A landscape with many valleys, sampled at points; each row gives a point and its height.
From any point a ball takes the steepest step (drop divided by distance) to one of its 2 nearest points. It stops when none of these is lower. Distance is the straight distance between rows; heights are no part of it.
vaz: [154 181 163 164 186 138 133  75 129 122  94 189 172 114 170 115 217 133
 152 148 141 170 131 158 168 131 161 116 123 158  80 120  82]  height 42
tagit: [130 131 135 104 127 119 125 143 153 157 128  89  99 168  99  94 108 148
 132  56 143 143 114  80 107 125 136  82 119  94 138 131 146]  height 453
Romi: [124 111 105  73 130 129 146 155  99 112 160 108 103 146 106 108  99 104
 124 122 118  96 110 152 121 134 118 118 125 147 168 104 150]  height 519
turum: [181 178 185 165 195 173 149  79 103 134  74 220 146 137 181 125 197 115
 116 135 128 149 152 156 151 119 177 155 147 118 104 122 119]  height 178
rofaf: [ 97 129 107 143 164 136 123 127 123 142 116 139 140  98  98 126 182 123
 157 163 172 143 122 138 173 149 103 121 134 152  89 125  87]  height 452
zamut: [131 159 122 191  83 130 112 131 166 121 168 115 144 138 127 123 174 121
 175 103 156 151 101 133 111 189 141  69 100 136  49 191 128]  height 638
zele: [ 59 135 134 136 113 152  80 155 130 147 143  97 128 133 111 122 144 118
 123 147 129  97  99 140 135 146 115 102 153 138 142 114 135]  height 196
pef: [107 201  97 140 120  99 118  74 118  83 182  97 153 106 149 138 137 106
 125 185 148 115 148 173 114 164 126  82 152 168 100 168 148]  height 359
laba: [ 72 124 148 151  78 127 121 185 122 163 147  98 128 162 149 188  75 134
  96 107  77 105 143  88 133 134 152  94 175 154 151  84 169]  height 21
tun: [139 119 126 117 111  99 115 111 138 122 153  76 103 131  99 140  95 123
 149 145 167 144 137 116 111 112 114 176 145  75 126 173 128]  height 213
ritet: [122 130 182 128 109 102 134 143  71 107 138  92  95 141 111 132 116 158
 121 105 123 110 136 131 115 130 143 104 131  95 104 157 113]  height 344
firil: [174 145 194 146 169 134 140  96 142 145  90 130 114 129 153 110 152 140
 184 100 102 152 160 117 165 120 179 128 155 121 126 157 148]  height 202
pizur: [ 63  95  34 151  87 154  96 130 129  53 157  68  64 114 130 118  71 101
  76 125 153 131  67 144  85 129 103 122  75 108 132 145 125]  height 462
Pepob: [176 142 199 182 173 144 152 110 141 110  75 119  98 119 184  97 111 133
 150  70 114 149 157  77 167 148 194 163 132  96 126 156 196]  height 201
Tetu: [136 180 131 112 151 139 121 104 114 117 132 169 136 115 142 120 183 116
 119 162 160 112 113 176 115 160 137  89 140 191 108 129 138]  height 514
Det: [ 71  93 126 109 132 120  76 138 134 182 141 124 155 140 120 112  75 108
  91 134  57 118 113 124  89 121  83 132 101 121 147  94 114]  height 336
kat: [188 213 156 179 179 170 125  58 125  72  68 174 160 102 214 140 127  93
 129 169 145 115 126 116 127 127 234 134 167 165 122 110 163]  height 461
Dum: [118 142 135 164 146 104 141 129 139  92 158 196 167  99 170 147 174 126
 136 146  88 125  98 146 104 134 141 103  79 196  61 157 109]  height 679
zofo: [ 95  67  64 106 105 122  98 103 198 148 127 132 131 112 146 125  11 104
 104 106 117 140 126  94  85  89  85 196  72  85 153 120 104]  height 256
nibet: [ 82  79 137 138 107  98 142 164 112 150 120 117 159 136 113 174  65 171
  98 103  81 129 145  79 138  94 105 122 120  67 135  95  68]  height 337
suz: [149 171 115 128 127 115 124  95  92 102 183 115 150 115 117 135 144 107
 155 189 160 131 122 127 112 139 120 133 137 142 114 171 138]  height 307
kifo: [173 130 160 112 172 153 191 112 105 107  95 188 105 141 163 118 161 104
 106  96 111 101 179 164 125 140 178 155 178 168 153 132 196]  height 363
sisik: [ 64  87 129 158 125 126 134 180 103 133 135 117 137 139 103 160 108 148
 112 104 127 141 114  82 160 120 103 109 111 108 116 106  72]  height 381
sur: [108 169 151 137  93 157  91 146 126 134 145  77 116 153 124 119 132 134
 141  96 154 102 117 141 132 169 147  72 147 120 138 140 172]  height 261
ful: [109  80 101  83 120  97 119 137 200 194 118 103 148 131 109 142 107 116
 117 140  94 112 155  90  91 113  92 177 109 122 138 127 119]  height 364
felek: [184 159 187 132 163 160 174  92  74 138  99 208 133 121 150 138 174 117
 107 129 107 125 158 166 116 128 173 149 149 138 126 142 168]  height 281
Fimez: [109 119 156 172  87 142 152 181  95 129 135 111 105 160 110 157  91 149
 119  72 116 135 139  81 144 116 167  89 163 137 148 115 181]  height 134
fera: [107  64 118  93 116 111 159 162 160 168 112 163 146 140 122 162 112 144
  91 126  64 104 136  81  84  92 111 179 129 129 147 106 103]  height 416
dofa: [153 177 186 139 163 147 131 112  89  90 101 142 112 116 167 121 117 135
 111 125 126  97 158 116 160 153 174 121 189 139 168 139 191]  height 376
rutid: [106  96 103  96 119 124 144 153 149 171 137  84  93 144  91  97  83 136
 120  83 112 111 124 118 102 117 115 101 124 139 167 110 170]  height 489
rurik: [172 135 164 140 106 129 150 152 118 128 141 120 119 133 124 148 166 154
 155 150 140 140 123 103 148 135 147 119 162 134 139 139 153]  height 478
gir: [113  61  43  90 112 129 120 141 147 147 108 145 125 141 112 134  75 144
  93 144 109 107 106 132  92  88  86 161  90  81 155  85  65]  height 531
kage: [103 167 110 142  62 139  99 127 114 119 190  72 126 157 100 123 132 121
 128 116 167 120 107 119 108 164 122  67 131 118 104 164 151]  height 317
Dadi: [127  82  81  93 117 116 104  95 178 205 132 152 164 121 127 120  74 106
 112 133 105 118 152 114 103 105  66 201  85  97 138 108 103]  height 314
purod: [151 130 111 129 115 102 124 129 137 127 135 103 121 129 137 115 170 163
 169 143 196 151 106 134 154 147 100 104  73 107  78 110  79]  height 589
lato: [113 121  82 109 101  98 112  94 132 104 169  46  70 120 129 118  75 118
 121 153 156 116 145 195 101 124 107 123 125 125 137 108 175]  height 464
mide: [ 97 115 111 133 103 142 123 174 115  82 147 107 132 145 108 119 137 144
 141  65 153 166  83 131 144 135 125  91  49 141  91 136  97]  height 593
pazu: [ 97  77  94  95 104 112 149 169 137 119 138  86 125 140  83 161  58 116
 122  68  85 160 109 102  98  81 128 154 129 112 155 132 126]  height 112
Fudab: [182 169 194 140 137 122 156 107 122 123 136 178 155 125 196 133 133 139
 169 138  76 114 149 150 135 128 187 115 148 174 147 122 175]  height 193
vil: [146  93 128 139 134 152 169 167  62 114 137 165 130 133 111 153 152 115
 109 150 106 138 135 121 158 113 119 182 134 133 133 142 118]  height 415
tuvo: [ 80  75  78  99  85 122  94 145 164 142 139  74 122 132 110 140  35 106
 117  99 104 134 104 113  88  84 104 168  89  92 147 129 111]  height 194
nidu: [131 164 127 180 106  85 120 125 175 103 185 146 151 108 158 151 161 129
 181 148 124 128 107 136 103 164 147  89 106 180  43 166 122]  height 660
bipe: [181 166 167 132 134  69 128 113 131 154 122 135 142 126 135 114 164 160
 167 138 159 146 129 113 138 148 117  84 120  98  97 120 102]  height 565
regug: [123  92 167 121 144 142 164 159 131 166  84 171 108  99 122 147 125 126
 100 136  77 105 166 118 141 110 136 179 188 159 156 111 150]  height 277
vem: [ 89 109  57 148 106 153  86 112 123 106 141  81  71  77 117  82 115 118
 100 160 154 119 110 167 138 141  76 127  84 157 114 121 127]  height 521
Nas: [137 102 134 114 109  90 162 137 133  86 127  85  88 137  97 138  93 155
 139 100 118 126 152 119 104 102 134 138 135  86 127 196 125]  height 285
Depub: [120 139  89 114 156 120 123  96 100  94 167 132 132 110 117 129 137 108
 123 166 188 145 116 129 114 132  89 162  97 115 102 154  92]  height 356
Ziban: [124 132 183 169 158 112 144 147  98  94 147 195 157 120 181 136 164 145
 139 116  82 128 100 111 142 128 138 105  70 145  89 139  92]  height 696
Bos: [ 82  81  98 104 126 145  82 127 139 198 128 147 166 149 122  95 115 104
  53 130  82 102 118 144 111 119  44 145  78  96 159  66  95]  height 383
Nafak: [171 186 163 129 139  99 113 104 129 153 128 160 145 117 154 107 153 138
 162 154 133 117 107 120 100 155 157  71 147 150 103 134 132]  height 541
Zeluv: [191 153 176  98 127  91 162 110 122 106 144 151 146 114 150 132 157 133
 165 136  96 126 148 165  95 118 160 141 120 166 138 151 157]  height 258
kar: [ 89 104  44 143  99 127  80  88 126 111 176  72  90 123 136 113 108  97
 104 193 137 104 148 215 133 126  94 115 138 138 167  96 188]  height 434
sagib: [113 120 101 155  77 132  92 143 111 131 164  86 109 159  83 121 113 129
 142  93 174 138 108 112 107 138 106 105 106  68  88 151 109]  height 367
ros: [143 114 135  98 160 152 171 157  95 138 107 165  99 134 131 129 122  89
 103 102  88  91 173 164 154 149 144 151 202 168 176  95 178]  height 346
fofef: [127  66 118  77 144 110 184 176 146 121  90 150 116 135  91 134 149 149
 113  97 105 110 138 110 123  96 122 164 132 108 160 130 113]  height 466
samum: [168 122 147 141 166 191 174 142  71 153 114 168 132 141 121 138 181  95
 130 137 110 127 149 149 149 125 148 163 157 130 132 139 144]  height 360
poge: [124 128 125 115 132 139  91 135 156 211 104 139 180 128 124 145 165 123
 115 192 125 125 144 135 140 118 103 179 146 121 123  68  86]  height 449
dut: [150 109 116 130 105 114 139 151 124 142 132  96 122 179  84 125 101 159
 133  52 163 154 107  92 108  97 131  74 105  55 103 123 102]  height 413
zam: [167 125 142  70 126  66 163 122 154  91 149 116 115 116 131 127 126 145
 158 124 117 133 143 134  87 106 139 136 108 132 129 182 136]  height 322
puv: [141 150 169 158 154 147 180 109 166 106  63 128  89  80 151  92 126 136
 138  82 106 132 195  89 157 143 165 146 169 133 157 167 205]  height 84
Gan: [139 124 115  87 127 123 143 162  77  71 142 145 151 139 121 111 121 125
 129 103 136 142  74 164 118 137 107 112  33 125 121 117  84]  height 570
Fevev: [119 102 113 128  94 111 166 173 105 116 142  90 116 151  99 172  68 151
 113  59 105 160 117  88 100  77 152  84 160 135 146 121 157]  height 208
Nupa: [ 99 110 134 121 104 138 108 161 144 168 149  94 130 144 126 163 102 120
 122 169  97  92 149 121 128 128 128 121 174 157 150  93 156]  height 119
Nik: [200 135 133  99 140 109 145  92 130 137 132 145 146 135 111 127 174 119
 153 160 159 156 149 139 130 107 118 183 135 116 137 149 131]  height 226
fil: [ 78  90  55 154  68 148  82 130 128 125 154  71  79 114 116 101  72 116
  97 135 113 116  95 138 111 106  88 130  89 125 150  99 156]  height 495
bis: [ 81  94  37 117 122 155 108 143 113  81 148  99 110 122 117 126  80 120
  82 126 165 126  72 126 122 117  78 142  56  84 133 115  68]  height 424
Zot: [174 182 150 144 147 147 129  94 127 141  86 156 148 126 107 110 195 111
 140 171 150 174 124 127 162 124 158 115 199 149 126 113 117]  height 357
Mame: [161 109 140  59 153 110 168 145 100 100 129 152 128 140 107  97 137 124
 119 100 107 104 109 156 104 138 121 126  85 139 152 118 127]  height 544
gof: [113  92  65 108 146 127 123 126  96 105 152 135 122 122 114 125  77  98
 131 148 180 130  99 138 133 117  80 172  85  95 131 127  75]  height 392
bapo: [125 165 139 162 136 178 119 137 139 133  91 150 131 113 121 137 188 108
 158 170 149 127 117 131 172 152 152 107 217 168 130 121 131]  height 399
bired: [111 170 207 133 157 115 120 132  74 107 130 111 105 118 140 126 118 146
 106 115 124  97 136 123 134 155 153  85 158 124 139 132 152]  height 328
moni: [ 83 113 140 172 137 128 126 161 117 133 129 126 134 117 116 152 156 144
 150 111 148 145 129 107 187 160 109 117 113 124  85 137  74]  height 419
mebug: [112 153 108 126 172 152 133  94 148 118 115 158 145 110 108 119 202 133
 135 145 146 140 116 173 135 172 119 112 126 210  69 158 112]  height 485
vopu: [ 86 153  66 134 108 134 100  89 116 106 178  80 128 124 138 122 134 115
 121 180 151 102 158 186 149 169 102  72 166 150 140 142 158]  height 398
bak: [204 179 127 111 142 130 131  70 124 158 104 158 172 137 107 109 207 113
 138 160 163 171 134 167 133 112 143 131 148 125 107 115 105]  height 301
Reret: [142 111 160 154 156 139 166 134 148 146  69 165  86  87 125 104 137 153
 126 116 118 130 187  94 160 121 140 165 190 151 162 140 183]  height 195
felu: [100 111 132 123 143 132  93 162 127 169 106 163 177 128 122 154 157 154
 124 139 154 103 143 135 186 136  90 143 127 106 160  70  67]  height 486
dozu: [147  64  58  64 129 128 161 170 146 118 100 142 133 154  96 127 110 158
 112 104 119 115 113 121 114  86 111 155  91  83 173 119  81]  height 503
nol: [ 81  78 128  92 103  94 101 133 162 162 110 117 172 152 113 144  55 150
  88  93  56 131 132  94  95  95  86 120 100  90 149  96  81]  height 280
Rofur: [125 144 163 190 107 164 131 174 110 110 114 155 116 117 140 133 179 146
 134 153 131 135 115  89 180 155 151 114 169 148 147 131 157]  height 441
dav: [189 174 205 178 170 157 123  84 136 115  97 177 131 118 218 107 145 131
 176 136  76 138 122 127 162 119 201 120 150 142 121 133 149]  height 116
Vubov: [124 133 188 119 166 131  92 145 129 153  75 135 133 142 129 124 148 152
 115 121 157 108 132 104 173 131 130 149 140  91 171  90 113]  height 520
Guz: [129 110 142  94 133 132 109 116 204 219  94 114 161 133 130 130 139 121
 130 163  77 124 157 107 114 118 111 164 153 128 144 103 110]  height 410
novo: [ 98 144 100 155  85 150 107 134 165 103 139 101 130 116 106 115 153 134
 156  78 163 148  88 127 133 174 107 107  67 142  76 189 122]  height 615
betab: [166 216 162 141 162 140 115  75 126 101  98 161 149 124 203 131 132 113
 121 162 158 101 148 126 147 162 196  99 192 161 137 108 166]  height 425
vufi: [171 135 117  86 142  95 123  72 162 109 141 104 107 113 121 118 107 112
 150 156 192 165 134 138  98  82 120 192 120 106 142 158 131]  height 136
zin: [146 153 110 132  89 103  90  97 145 112 139 101 108 110 118 130 120 143
 175 155 215 181 113 151 143 124 112 149  93 115  79 116  85]  height 606

Where does a ball stop that starts at each point below?
felu -> pazu
fil -> suz
purod -> nol
vem -> suz
Dum -> laba
dozu -> pazu
Mame -> laba
rurik -> vufi

Call two points neighbours if one is among the 2 nearest of the other. Go from one point of each pair to the other, from neighbour to neighbour, staying as low as possible. Name the highest point that can't be avoided.
laba / nol -> Bos
bired / dav -> ritet
vufi / puv -> zam
pazu / suz -> zin
dav / puv -> firil
laba / pazu -> Fevev
